Points on a hilly landscape, in no order, each with its height.
From any point a ball rolls to the lowest of the 2 points nearest to it. It stops when none of these is lower. Distance is the straight distance between rows; heights are no part of it.
q376 h=5.46: [ 22.6  36.4  17.4  20.6  20.2  49.1   8.7   8.8  31.3  17.0 -20.7 -13.5
 -32.0  15.9  -0.6   8.3  -1.5  -2.9   5.1  21.9   9.9  -4.6 -17.3 -32.3
 -35.4  24.6   9.7  -4.1 -18.1  28.9]
q504 h=3.69: [ 12.3  14.5  52.6 -24.7 -11.7   3.7 -31.6  -8.0  -2.3  26.5 -21.8 -15.3
  15.3   0.5   4.1  12.2  16.8  -0.4   7.9 -10.5 -19.0  22.3  -7.8  19.9
  12.9 -22.2 -23.1  53.3  18.4  42.3]
q553 h=1.52: [ -5.5   2.0  11.0  -0.3  32.0  11.8  16.6   0.6  40.7   1.5  14.1  19.8
   2.1  -3.9 -44.8  30.6  -4.1 -20.3 -17.1  -6.3   5.5  10.8 -22.0  -1.4
  23.4   7.3  -5.4 -27.3 -16.0  -4.2]
q85 h=6.05: [ -6.3   9.5  24.2 -23.7  12.8 -37.5  21.0  -4.6  10.6  -1.2  50.7   5.4
   5.5 -44.0  11.8   6.9  -1.6  -3.6   5.1 -20.2 -15.8 -12.3 -33.4  27.7
   9.0 -43.6 -26.2   7.8   5.3  -5.7]
q620 h=6.24: [ -9.3 -32.6 -14.4  24.1  16.1 -47.7  -7.1  19.1   4.2 -19.4   4.0 -33.2
 -27.3  -2.0   5.7 -30.7  24.7  -2.4   9.4 -28.4 -23.0 -20.2  33.5  -5.5
 -21.5 -15.8   6.6  25.4  12.0 -32.9]
q944 h=6.46: [  1.8 -17.6 -11.3  -3.0  22.7 -67.1 -25.4  41.7   2.9 -38.6   6.1 -23.0
 -44.6 -20.7 -19.1 -16.1  68.7   1.0  24.1 -35.5  -7.2 -20.1  33.9  15.3
 -25.7 -12.6   9.3  37.1 -11.0 -23.8]
q596 h=0.51: [-37.1  14.5 -24.6  11.3  23.3 -12.9  50.1  -1.5  21.5  -9.4  38.5  13.8
  -4.9 -27.3  -1.6  16.9 -21.0  16.2  -1.8  -3.1   0.7 -19.5  -3.0   1.6
  31.6  11.0 -10.5 -27.7  -4.3 -42.2]
q55 h=6.41: [ -0.6   4.3  25.4 -18.1   2.1 -10.5 -38.2  13.0  30.0  -8.6 -18.6  41.6
  16.6 -22.7 -34.4  27.5  18.7  -9.7  12.3 -21.7   6.6  40.9  -5.7  24.6
  20.2 -17.2 -12.3  -1.0 -19.7  11.6]
q279 h=1.72: [-27.4  -9.8 -32.6  26.9  14.8  20.3  16.6 -22.7  11.9 -10.3   7.1   6.7
 -20.5  18.9 -47.0  29.4 -30.9 -16.8 -31.3  -3.1  -2.1 -12.8  -4.0 -23.6
  34.4  44.8  12.2 -17.3  15.9 -30.3]
q535 h=4.85: [-22.3 -46.5 -20.7  -3.6   5.2 -10.2  -4.0 -40.9 -37.7 -28.2 -23.2 -17.2
   6.1  59.1 -58.3 -15.1   3.6 -33.1 -30.8   6.6  -2.4  23.0  50.6  -2.6
  37.5   3.0  32.9 -40.4  13.8 -24.6]
q275 h=3.42: [ 29.0   9.8   2.8  10.4   9.6  42.1  24.7  -7.5  15.6  18.3 -16.2  17.0
 -14.3  33.6   2.5  38.3 -35.3   3.8  11.9  22.9 -14.5   4.0 -31.2  -7.1
  17.1  18.7  -3.4  16.1 -31.3   9.5]
q339 h=4.03: [  0.5  42.5 -18.3  54.2   0.8   2.3  33.4 -41.0 -14.9  23.0  30.6   6.6
 -21.8   9.3  40.1   7.5 -33.2  30.3  23.8   1.5   4.0 -23.2 -24.6   0.6
   5.8  -0.7   9.7  37.2  37.2   2.3]
q911 h=4.37: [ 28.4  47.1 -29.1  34.9 -23.3   9.3  43.8 -41.8  -1.2  25.0  27.9  22.5
 -33.7  -0.6  39.0  15.2 -33.1  29.6  42.1   8.8  12.9 -27.0 -16.9 -26.5
 -21.0  22.2  -8.3  23.4  21.0  11.6]
q739 h=3.77: [-20.8 -19.0  62.1 -44.8 -55.4  23.8 -64.4  -6.8 -67.4  16.5 -34.6 -35.8
  24.0  29.8  22.0 -36.1   9.1  -5.6 -19.5  44.3   5.4  18.2  11.3  23.9
  14.7 -19.9  27.6   6.8   8.2  30.3]
q9 h=4.45: [-14.2 -30.9 -25.9   3.1   4.9 -24.8 -17.1  25.5  25.8 -19.5 -14.9 -24.9
 -44.4  19.3 -44.8   0.8  56.0 -15.2  28.1 -25.2   9.4   5.7  16.7 -20.4
 -23.3   7.9   1.3  23.6   5.9 -14.3]
q477 h=1.53: [  3.1  -6.2 -19.3  -0.3  -8.7 -24.6  -5.5  20.2  17.1   0.2   4.3  -5.4
  -2.0 -20.7   7.7  -8.1  27.8  -6.4  27.5 -19.3   5.2  -5.3  -9.1  15.0
 -15.4  -9.3 -17.8  36.6  21.7   1.7]
q114 h=5.80: [-21.7 -14.3 -39.7  -5.5 -14.8   1.3  23.1  13.0  30.2 -29.5  14.8 -15.6
 -28.3  -4.7  13.2  11.7 -19.6  -9.0  13.2 -13.4 -15.5 -14.7 -10.3 -46.0
 -24.7  23.2 -11.8  -4.4   6.9 -32.7]
q73 h=1.27: [ -9.3   8.9 -24.4   6.3  18.5 -33.3  32.9   7.0  18.6  -7.8  52.6  -2.9
   0.4 -40.1  17.7  -2.0  -4.8  32.7  -5.1 -15.8  -1.0 -30.3  13.8  16.3
  13.9   0.6 -13.8   4.4  13.2 -42.7]
q538 h=5.94: [-21.4 -13.1 -43.4  -5.3  -1.8   0.8   9.1  25.9   3.0 -14.6 -10.4  10.9
  25.5 -14.4  -2.6  -1.1  -6.6  -9.2  -9.8   1.6   8.8  -4.1  19.6   8.9
  14.2  30.9  -1.3 -11.6  30.5 -18.6]
q316 h=3.61: [ 30.5  22.9  25.3 -11.4   0.9   1.3  -0.9  17.6   9.9  23.0  24.5 -21.3
  11.8 -30.5  11.7   2.1  25.9  12.4  19.9  -9.7  10.6  -3.5 -27.9   3.3
 -38.3 -18.2 -27.3   6.5   0.4  47.6]
q797 h=2.49: [-27.0 -44.7   8.4  36.7  -2.8  -3.8  -9.0  -9.4  -2.2   7.4  -0.6 -24.3
  -5.3  23.6   1.8 -15.0 -17.6 -19.9 -26.2   1.5 -14.1 -22.4  13.2   9.6
  13.5 -13.8  25.2  29.2  33.4 -26.4]
q673 h=5.78: [ 35.5  56.4  19.8  -3.5  -9.8 -32.3  53.1 -34.5   7.9  14.2  62.6  36.0
  18.6  -1.8  27.2  30.8 -11.0  31.8  40.1 -19.4   2.9  -0.5 -17.1   7.7
   3.3 -37.0 -21.2 -27.5 -20.3   5.4]
q853 h=3.81: [ 22.1  20.9 -23.0  37.1   3.2  32.9  12.0  -1.5  27.0  15.5   0.6  25.8
 -17.7  41.0   7.2  46.7 -30.5  35.7   5.1   0.3   0.1  -1.5 -13.2 -21.1
  17.4  23.2   3.4   9.9 -36.8 -26.9]
q982 h=4.86: [ -4.7   2.0 -12.7   0.0  50.2 -20.1 -12.1 -11.2 -31.4 -31.1 -22.3   6.1
  18.2  20.5 -44.2 -29.5   6.7  -7.2 -57.1 -17.6 -12.1  13.2  48.3   8.5
  51.1  17.8  36.8 -31.3 -19.5 -32.8]
q676 h=2.29: [-44.4  -6.8  46.6 -40.9 -31.6   5.2 -51.6 -15.4 -89.4   5.5 -29.4  -2.3
  33.4   3.4  24.9 -20.9 -21.0  -8.9 -51.6   8.0 -18.8   9.3 -17.8  25.4
  44.5 -22.8  -6.3  -8.5  -4.7  16.1]
q736 h=5.37: [ 21.5   5.4  42.0 -18.1 -40.9  16.0 -11.8 -16.1 -61.8  20.0  10.9 -19.9
  40.8  -9.6  41.6  -9.5 -43.0  -7.1 -11.4  32.8  -5.3 -19.3 -23.3  27.8
  -7.7 -12.3   2.9 -21.9  15.2  46.8]
q392 h=2.17: [ -5.1 -15.5   2.4   5.6  26.6   2.6   7.3  -8.7  17.3  -9.1   2.8 -13.9
   3.5  18.5 -50.1  11.1  -2.8 -26.3 -40.0  -8.8  -4.5  -1.7   5.8  -1.6
  21.5  14.5  17.0 -24.9  11.7 -17.2]
q172 h=3.18: [-14.9   0.7  31.4 -10.3   8.1  21.9 -29.8 -39.2 -32.3   9.3 -42.1   8.0
   7.9  33.0 -50.0   1.8  -1.4 -34.8 -38.1  22.6  11.9  18.5  -6.9  26.1
  52.9  17.2  24.9   7.8   6.0  18.1]
q514 h=2.73: [ 10.1  -0.2  23.0  -7.3  18.5  12.8 -19.4  -0.5   3.7  -0.3 -25.4 -17.0
  19.3  34.8 -48.7  12.4  12.9  -0.9 -27.5  -3.7   2.0  15.2   5.7  21.8
  43.6   9.1  20.5  -0.7  -4.9   6.1]
q34 h=4.10: [ 40.3  34.6  28.3  -3.8   6.8  30.3  36.9   5.9  41.4  33.6  48.7  -2.4
 -25.9 -32.0  21.4  29.1  18.6  22.3  37.7  32.6  21.3  15.1 -42.7 -20.6
 -49.8 -11.4 -14.1 -13.8 -29.8  43.6]
q400 h=3.38: [ 11.1  -2.0  23.1   3.6  -2.2   5.8  -1.4 -13.1   3.7  24.5 -20.8  -7.9
   5.4  23.9   2.4  20.2  -1.5 -15.2  15.1  -0.7 -19.8   4.7  -9.0  17.3
  30.1  -8.2  -0.3  61.8  27.8  20.1]
q861 h=6.29: [ 16.2  16.3  39.2 -26.5  11.9 -32.8 -29.4  17.5  18.6 -10.7  13.3  35.4
  14.8 -36.8  -7.5  28.8  17.6  18.5   8.7 -40.1 -16.2  27.0 -17.9  32.7
  17.3 -39.6 -23.0   7.4 -35.0   5.3]
q179 h=5.98: [ -9.3  15.3   0.6  31.4  30.8 -21.8  -8.1  16.4   5.2  -0.5 -20.9 -36.1
 -10.4  16.5  11.4 -38.2  20.5  13.9   6.2 -25.6  -4.7 -12.9  13.8  -9.2
 -18.5 -14.8  -2.3  18.6  -2.0  -1.6]
q999 h=6.67: [ 24.3 -13.3 -15.8 -10.8  10.8  22.4 -12.6  43.2  44.7 -12.2   6.9  31.8
   2.1 -23.0 -33.6  34.4  24.8   2.6  12.3  10.4  34.1  32.2 -11.5  -7.4
 -39.6  10.3  -1.4 -39.6 -40.0  12.1]
q497 h=2.03: [ 24.8 -18.7  -9.0  -9.0 -20.4 -12.3   0.3   5.3  14.9  10.1  -2.6  -6.7
 -26.8  -6.2   5.5  15.4  23.3 -19.1  54.9  -4.0   6.4  -7.9 -28.1   0.4
 -37.8  -3.5 -21.8  58.4  18.2  26.4]
q681 h=2.93: [ 38.5  29.9 -24.2   2.6 -17.9 -27.8  39.5 -10.8   4.7  15.6  54.8  -2.1
 -23.5 -11.3  18.8   2.1  28.1  25.6  45.5 -29.6  17.7 -27.4 -20.1 -21.8
 -55.1 -18.9 -37.8  19.7  10.4   8.0]
q939 h=1.49: [-18.4  18.4 -22.4  19.5   5.1  22.2  34.3 -11.9  28.2   2.4  14.7  15.7
 -23.8  -3.4  -1.2  21.3 -41.4  -5.8  -2.6  20.4  10.2 -24.1 -17.0 -14.1
  20.2  43.4   3.3 -15.8  11.5 -20.1]
q119 h=1.56: [-19.0 -31.7 -10.9  21.5  -1.3  19.3  13.3 -25.8   3.3   6.2 -15.1 -12.8
 -28.9  24.0   4.7  -5.3 -41.1 -30.3  -7.2  20.0 -22.8 -13.8 -17.7 -22.6
   6.0  20.1  10.7  24.2  24.3 -10.8]
q450 h=4.78: [  9.4  -5.6 -24.4  -1.8 -19.5  -1.9  20.1  -2.8 -14.8   4.9  16.2 -11.3
  21.2 -25.6  33.3 -18.2 -23.2  17.4   9.2  16.4  17.4 -25.6  -3.1   6.6
 -37.7  -3.9 -22.6  -6.5  26.6  11.4]
q368 h=1.47: [-26.9 -15.6  21.9 -22.8 -20.4 -10.2 -44.0   0.5 -24.2  -3.0 -28.7  -2.5
  40.0 -26.3   2.8 -29.7   4.2   3.9  -6.9  -4.6  -2.3  22.4  16.0  26.6
   6.9 -22.5 -23.3   6.9  23.7  19.2]
q716 h=5.00: [ -1.4 -35.1   3.8   8.3 -29.4  18.0  -0.7   7.4 -22.1  13.3   4.3 -24.7
  33.2 -19.9  46.0 -34.6 -19.2  -6.1 -24.6  31.6  15.6 -37.1  12.0   1.7
 -41.0 -12.5  -0.8 -15.6  22.4  13.3]
q830 h=6.92: [ 27.6 -17.9 -22.6 -17.9 -17.7  16.6 -10.0  29.7  35.4  -3.4 -14.4   8.6
 -62.8 -35.7 -29.3  18.9  25.6 -22.7  34.5  29.9  27.8   0.9 -19.8 -18.1
 -57.1  44.9 -12.9  17.9 -20.5  24.8]
q22 h=6.79: [ 27.8  -6.7 -22.1 -23.3  -6.8  16.0  -5.1  46.4  30.4  -3.9   8.2  14.9
 -18.6 -38.5 -11.9  16.9  37.8  -1.8  26.8  15.3  39.2   4.8 -30.9  -6.3
 -56.6  19.4 -13.9  -8.7 -20.6  24.4]
q2 h=5.40: [-32.5 -69.4   8.5  -5.8   3.9 -32.0 -29.5 -24.0 -17.8 -11.6  -9.4 -12.2
   6.4  12.6 -48.4 -44.6  33.8 -15.9 -32.4   2.6  -7.4  15.0  90.8  12.8
  35.6 -16.8  28.4   0.2  24.8 -37.5]
q225 h=4.62: [-30.2  -8.9  11.1 -15.4  15.5 -11.6 -24.4 -30.3 -53.6 -25.0 -34.4  -4.4
  20.0  48.4 -45.7 -33.0  12.3 -32.2 -42.4   3.6  -0.1  26.2  27.3  16.4
  54.2  -9.6  42.2 -38.5 -10.4  -9.7]
q153 h=2.79: [ -2.8   8.5  37.6  -5.4  11.2  40.5  -5.0 -42.4 -22.2  13.2 -57.9  21.4
 -27.2  26.2 -26.2  -2.7 -18.8 -58.9 -19.3  50.4  -6.0  23.6 -14.5  12.6
  36.0  26.9  33.1  24.7   3.5  37.6]
q802 h=6.55: [ 23.8  -7.6   5.5  -8.9   8.2   3.0 -31.9  30.4  49.3  -4.7 -12.2  33.7
  -2.1  -3.8 -44.6  35.9  47.7 -15.7  12.3 -15.6  28.5  38.3  -7.8   6.5
 -19.8  -7.2   3.8  -4.0 -35.0   5.8]
q921 h=4.84: [ -7.6 -17.2 -12.5  16.3  -5.1  11.3 -16.6  16.2  30.3   2.6 -52.3 -16.1
 -53.7  37.4 -39.5   7.7  50.9 -17.7  40.1  -5.4  12.4  18.6  14.8 -54.6
 -32.5  29.8  -7.9  19.5  -9.3  12.3]
q127 h=2.32: [ 23.5   7.4 -37.7  11.1 -12.9  30.1  -4.2  34.6  21.1   1.3 -30.3  28.0
  10.8  20.9  16.3  12.0  -3.4  26.4  32.1  -1.2  13.4  18.9   8.7 -27.8
 -32.8  17.4  -9.5 -26.7 -41.4   2.8]
q422 h=3.25: [ 22.3  32.1  10.0   5.9   1.4  25.7   7.3 -19.1 -32.7  18.1 -19.5  24.9
  15.5  34.3  18.9  23.3 -35.6   5.5   5.4  17.8  -2.9  -8.6 -40.5  29.6
  38.9   1.2   6.3  18.3 -23.9  19.9]
q457 h=1.92: [-40.7 -16.7  11.6 -28.2 -17.9   0.2 -27.2   0.0 -65.8   0.2 -26.4   3.5
  57.6 -22.1  27.6 -33.4 -16.6  -0.6 -41.9  10.6  -7.5   9.3  14.8  32.3
  30.1 -18.4 -11.4 -15.1  14.8   7.9]
q888 h=5.79: [-28.0 -66.1  17.6  11.7  -6.5 -46.6 -25.1  -4.1 -26.3 -10.9  10.5   3.3
  22.6 -30.3  15.6 -28.5 -11.9 -10.0 -31.9 -13.2 -32.6 -15.7  43.3  33.8
  30.9 -43.0   9.8  17.4  14.7 -35.4]
q933 h=2.64: [-18.5   8.9  38.0 -32.6  -8.1  21.6 -29.7  -5.5 -68.0   8.6 -28.1  -3.9
  26.5  21.4   8.3 -22.7 -14.2 -17.2 -33.9  24.7  -6.6  12.4 -38.5  31.2
  39.3  -0.8  19.8  -2.5 -14.9  24.9]
q744 h=0.85: [-12.8  11.6   1.2  -5.7  -4.9 -27.0 -28.1   6.3  -8.6  -1.1   2.5  -3.6
  26.5 -41.9  22.9 -33.6  18.4  16.1  -5.9 -37.0  -0.6  -4.8  11.9  16.9
 -11.5 -21.1 -26.6  19.0  25.7   8.3]
q715 h=4.36: [-30.8 -23.3  20.3  -4.2  13.7 -20.3 -23.9  -1.2 -35.5 -17.4 -30.4 -20.4
  23.6  27.1   0.0 -56.5   3.9 -22.8 -43.0  -2.9 -25.0   7.0  38.0  17.9
  27.4 -20.2  39.1 -21.7   5.2 -23.3]
q270 h=5.70: [  6.4  21.5  17.9  22.9  16.9  24.4  -1.5   1.2  -1.3  20.0 -28.3 -31.7
 -10.1  20.3  17.0 -25.0   2.0   1.2   3.0   9.8   5.9 -10.3 -17.4  -7.7
 -25.8  -3.2   6.1   8.7   1.7  31.6]
q102 h=3.02: [ -4.2 -20.3  39.8   2.8  -1.9  24.7 -22.2 -16.9 -18.3   3.9 -41.8 -42.8
  -6.3  50.7 -23.7 -17.3  -1.5 -21.1  -9.7  41.8   5.1   5.7   1.5   8.7
  -3.0  -7.8  29.9   3.3  11.7  23.0]
q250 h=5.29: [-12.3  11.5 -45.4  -5.7  35.2  -4.3  30.0  27.4  12.9 -40.7  -2.8   5.2
  12.7  -3.3 -11.9   6.7  -5.6  12.6 -29.8 -16.7  -3.2   6.4  42.6 -21.5
   5.3  21.5  13.8 -49.3 -18.4 -44.9]
q10 h=5.77: [-21.5 -26.2 -20.7 -10.5   7.9 -27.7   2.6  27.9 -17.9 -26.8  -9.0   0.4
  40.0 -25.7  -1.6 -16.6  -4.2 -11.2 -34.6  -5.9 -11.4  -0.3  47.1  20.9
  19.7  -7.5   4.9 -14.5  22.8 -32.2]
q104 h=5.91: [ 27.3  25.7  17.2 -25.8  -0.1 -54.5  54.9 -26.4  -1.2  -2.8  82.2   8.8
  -5.8 -25.3  18.1  12.4   5.5  15.1  29.7 -18.5 -10.1  -8.7 -30.3  12.7
 -21.0 -53.8 -23.7 -11.1  -2.8  -4.7]
q643 h=3.10: [-23.0 -20.1  14.8  38.8  -2.2 -13.7  -2.6 -12.1 -19.4  22.6  33.5 -10.0
  12.0  -0.8  37.8 -18.3 -19.7  -1.8 -38.4 -12.4 -20.4 -40.2  11.3  21.1
  35.7 -22.0  24.2  26.6  37.9 -31.0]
q355 h=3.59: [-15.4   6.2 -15.9  49.3   5.6  -5.9  16.9 -17.1 -12.3  25.8  40.1 -16.3
 -11.5   3.2  42.2 -19.0 -17.0  18.5  -6.2 -16.2 -12.2 -30.9  -5.6   2.1
  14.2   2.9  17.0  34.4  48.7 -20.2]
q128 h=2.82: [ -4.1   5.6 -51.0  21.5 -21.2  30.9 -15.4  18.8  35.8 -21.9 -27.8  38.2
 -19.7  19.2   5.4  29.4 -14.7  20.2  21.9 -13.9  10.2  20.8  13.5 -50.2
 -27.9  31.2  -0.1 -12.7 -43.1 -23.9]
q30 h=4.06: [-44.5 -15.5  38.7 -19.1 -28.6   0.2 -56.8  -8.3 -52.5   2.9 -36.0 -20.5
  26.5  33.3  22.0 -52.3  13.2 -21.2 -34.8   9.9   0.6  10.3  27.9  22.5
  26.4 -24.9  37.0   0.3  11.5  -5.0]
q949 h=5.06: [  8.0  11.6 -16.8  -3.6  58.5 -26.6   4.4  20.3  -8.2 -38.5 -14.4  17.5
  23.3 -15.7 -27.6 -18.6   7.8  13.1 -45.0 -13.6 -14.3   9.3  68.6   6.3
  28.3  16.1  23.1 -36.9 -26.9 -42.5]
q149 h=5.13: [-23.4 -53.6 -20.3  14.8   3.8 -22.3 -16.8 -20.2  -6.5 -26.1 -19.8 -34.3
 -17.0  43.2 -47.1 -26.0  22.6 -15.2 -23.1  -6.7  -9.4   6.3  68.4 -14.8
  16.4   4.4  36.3  -2.0  26.5 -38.7]
q765 h=5.60: [-30.4 -61.4  15.5 -15.4   5.7 -44.6 -24.9   8.5 -26.7 -23.4  -9.4   0.8
  32.6 -35.9 -16.4 -32.5  11.4 -17.1 -48.8  -4.0 -19.7   4.6  75.4  22.9
  24.0 -25.2  15.2  -3.9  12.0 -38.8]
q311 h=4.80: [ -5.1 -20.4 -18.6  15.7  16.8 -14.9 -16.3   3.2  20.0 -19.9 -30.5 -19.2
 -15.2  39.6 -48.4 -10.0  34.7  -1.7   9.7 -16.3   1.9  17.3  44.8 -12.2
  10.2  12.2  18.5   8.2   8.9 -18.9]
q919 h=2.51: [ 27.7   3.4 -29.7  -7.5 -22.6 -12.6  25.5   7.8   8.9   2.8  30.4 -13.8
 -62.0  -3.3  19.1  26.3  32.6  -3.1  56.4 -19.1   8.3 -33.7 -41.2 -33.2
 -63.6   0.3 -26.7  48.5   2.9   9.9]
q206 h=2.97: [ 30.6   1.4  14.7   5.4  -0.6  33.8   2.7  -2.7  18.9  25.6 -45.0  -5.3
 -16.5  41.8 -10.9  23.4   4.7 -12.5  21.4  19.3 -10.4  14.1  -5.6  -7.1
  13.0  19.6   5.5  43.8  -3.4  26.0]
q272 h=5.20: [-14.6  -4.3  33.0  -9.9 -18.0   7.7 -12.7   6.5 -36.6  -1.4  17.8 -23.4
  50.0 -33.2  37.1 -20.9 -29.0   1.0 -31.3  21.0   6.2 -19.2  -3.5  18.7
 -18.2 -28.4   0.6 -43.4  12.7  17.7]
q667 h=5.99: [-20.9   3.1 -49.7 -18.4 -16.2   1.5  27.6   5.3  43.1 -39.5  40.6  16.5
 -42.0 -20.8   7.2  41.2 -15.3   7.6  21.4  -5.9  -3.1 -10.3 -32.7 -40.7
 -19.6  21.0 -18.0 -12.8 -18.2 -40.5]
q434 h=4.19: [ 13.6  25.4 -34.5  42.0   2.1  14.7  16.3   7.3  40.4  19.5  22.7  40.9
 -10.0  12.5  28.8  29.2 -11.0  57.4  12.7 -13.1  12.5  -1.7   8.7 -20.8
  -4.2   9.5  -9.5  -8.5 -50.0 -45.1]
q618 h=4.58: [ 14.9  13.5 -14.8 -11.9   0.7   9.4  38.9   0.7   3.8  12.1  29.7   9.4
  21.3 -26.2  23.8  -3.1 -21.5  25.0  14.7  11.0   9.6  -6.1 -23.5  -2.6
 -12.9   5.1 -29.4 -30.9  -1.8  10.7]
q713 h=1.75: [ 48.0  19.2 -31.2  13.7 -31.8  21.1   9.9  20.0  31.2  25.3   8.4  49.2
  -6.0  -6.5  41.3  19.1   3.0  28.1  46.4  -4.0  27.1   4.0  -7.7 -38.5
 -58.0  13.1 -25.2 -12.9 -44.2   6.5]
q777 h=0.81: [ -4.7  17.7  18.3 -15.3  14.9  17.9  34.6  -1.7  48.1  13.7  29.5  17.2
  -9.3 -35.0  -9.1  28.9  -2.6 -26.5  -0.3  19.9   8.3  -7.5 -41.6   6.4
   2.2  16.0 -11.4  -6.6   1.4  11.4]
q754 h=4.35: [ 22.0  24.8  -9.8 -17.5  -3.8  12.8  43.0   8.4  38.8  18.7  52.9  18.7
  -2.9 -32.1  26.4  16.3   7.5  40.4  34.3  19.1  26.3  11.6 -29.9 -18.2
 -31.5   1.3 -22.9 -44.5 -35.5   7.8]
q426 h=3.88: [ 45.3  38.0  41.6  -9.8   0.6  24.9  32.2 -11.3   2.6  30.0  54.4 -16.3
  10.0 -28.5  18.4  20.4  -2.1  19.1  25.6  27.5  -1.5   9.2 -40.4  -1.2
 -27.0 -15.0 -13.8 -16.7  -6.6  61.5]
q456 h=5.54: [-33.8 -12.7 -60.0  -6.0   5.8  -2.7  27.8  22.7  17.9 -45.0  10.9 -16.1
 -12.5 -11.9   0.8   2.3 -10.2   2.2 -21.5 -15.2 -10.7  -3.6  29.1 -50.7
 -16.5  21.8   1.1 -24.9   8.9 -54.5]
q84 h=2.33: [  0.7  -4.8  21.5  11.4   7.8  32.4   5.9 -31.0  -9.5  20.9 -37.4   3.3
 -25.0   7.5  -3.3 -15.2 -35.1 -36.3 -15.5  42.6 -10.7  -0.9 -22.0   6.7
  13.3  17.8  11.8  27.9  16.4  24.1]
q983 h=6.17: [  3.7   1.5  35.8 -31.3   7.3 -23.6  -8.4  13.8  -6.0  -7.4  21.9   0.9
  33.8 -42.1   0.0   5.7  -4.2   7.0  -0.9 -20.9 -28.5  15.8 -19.6  31.1
  13.0 -38.0 -28.1 -17.1 -13.1  17.0]
q559 h=5.16: [ -1.9  -4.3   0.4   7.5   0.7  26.2  -1.0  20.6  32.2   0.2 -26.3 -35.6
 -43.1  15.2 -18.1  -5.6  23.5 -21.9  17.2   3.8   1.5   2.2  -6.5 -53.5
 -52.3  26.6  -4.5  -1.4 -10.8  22.2]
q545 h=3.97: [-12.8 -13.9 -41.9  17.0  25.4 -27.8  -5.9  21.4  38.5 -41.4   6.5   3.0
 -49.4   0.3 -33.8  15.7  21.7  11.9  11.5 -37.5 -10.5   8.2  10.8 -29.5
 -12.2   8.9   8.1  14.7 -15.2 -42.5]
q988 h=3.41: [-16.4  -8.9 -54.6  24.8   2.6   8.0 -15.1   9.1  35.5 -44.5 -12.9  22.5
 -33.3  23.0 -30.8  32.8  -8.2   8.2  11.0 -30.3  -1.0  22.6  15.5 -49.7
  -6.2  27.8   9.8  -5.1 -12.3 -37.3]
q880 h=3.29: [ 37.0  49.1   0.1   2.2  -2.7 -25.3  13.2  -5.5  -1.2  22.2  38.2   9.1
  20.1 -19.2  25.0 -14.6  21.9  45.5  23.8 -36.7  13.5 -10.5  -6.0  -2.1
 -23.9 -21.9 -35.6   3.4   0.9  22.9]
q683 h=5.51: [ 27.0  46.1  27.1 -17.0 -28.2  -1.9  14.1 -24.1 -44.8  15.6  31.5   6.5
  48.5 -11.3  34.1   3.8 -36.6  14.4   6.0   0.7  -3.1 -14.7 -28.5  19.3
   4.8 -15.0 -20.4 -25.7  11.1  35.3]
q505 h=2.95: [ 15.1  25.7  38.3 -17.1  -4.9  28.9 -18.8  -7.9 -30.9  13.8 -35.4  12.8
  21.9  11.9   6.4   3.2 -21.6  -5.5  -3.7  23.9  -5.5  16.2 -33.2  28.9
  31.2   2.1   3.2   2.5 -18.1  45.4]
q503 h=5.64: [ 13.0  63.4   7.7  -4.9 -10.3 -23.4  29.9 -26.5 -23.4  15.2  40.3  30.2
  37.9  -1.7  40.1   8.1 -24.1  30.3  13.9 -24.1  -2.4 -15.6  -6.5  22.8
  28.6 -14.1 -13.7 -26.2   0.3   1.1]
q576 h=6.13: [ 10.4   7.5 -43.9   6.6 -13.6  26.0   6.3  13.1   0.2   4.3 -33.0  28.3
   8.3 -11.4  15.5  -9.4 -20.6   5.4   9.1  26.7  19.2  -6.0  -3.5  -2.6
   0.1  49.1  -5.6  -4.5   8.1  10.1]
q992 h=3.47: [  2.5 -23.1  45.0  -9.6 -29.5  15.4 -37.8  -2.2 -40.6  18.7 -29.9 -42.3
  24.4  13.9  16.2 -31.8   0.5  -2.9  -3.4  36.9   2.1  -0.9   6.7  17.2
 -15.6 -23.0   4.7   7.4  15.4  43.7]

Where does a ball stop that starts at each point below?
q85 -> q744
q272 -> q744
q316 -> q744

Call two points neighbours if one is among the 2 nearest of the other. Go from one point of each pair to the other, from neighbour to neighbour, staying as low as possible. Name the highest point that can't be avoided.
q206, q119 -> q911
q744, q206 -> q275
q596, q777 -> q939
q119, q777 -> q172
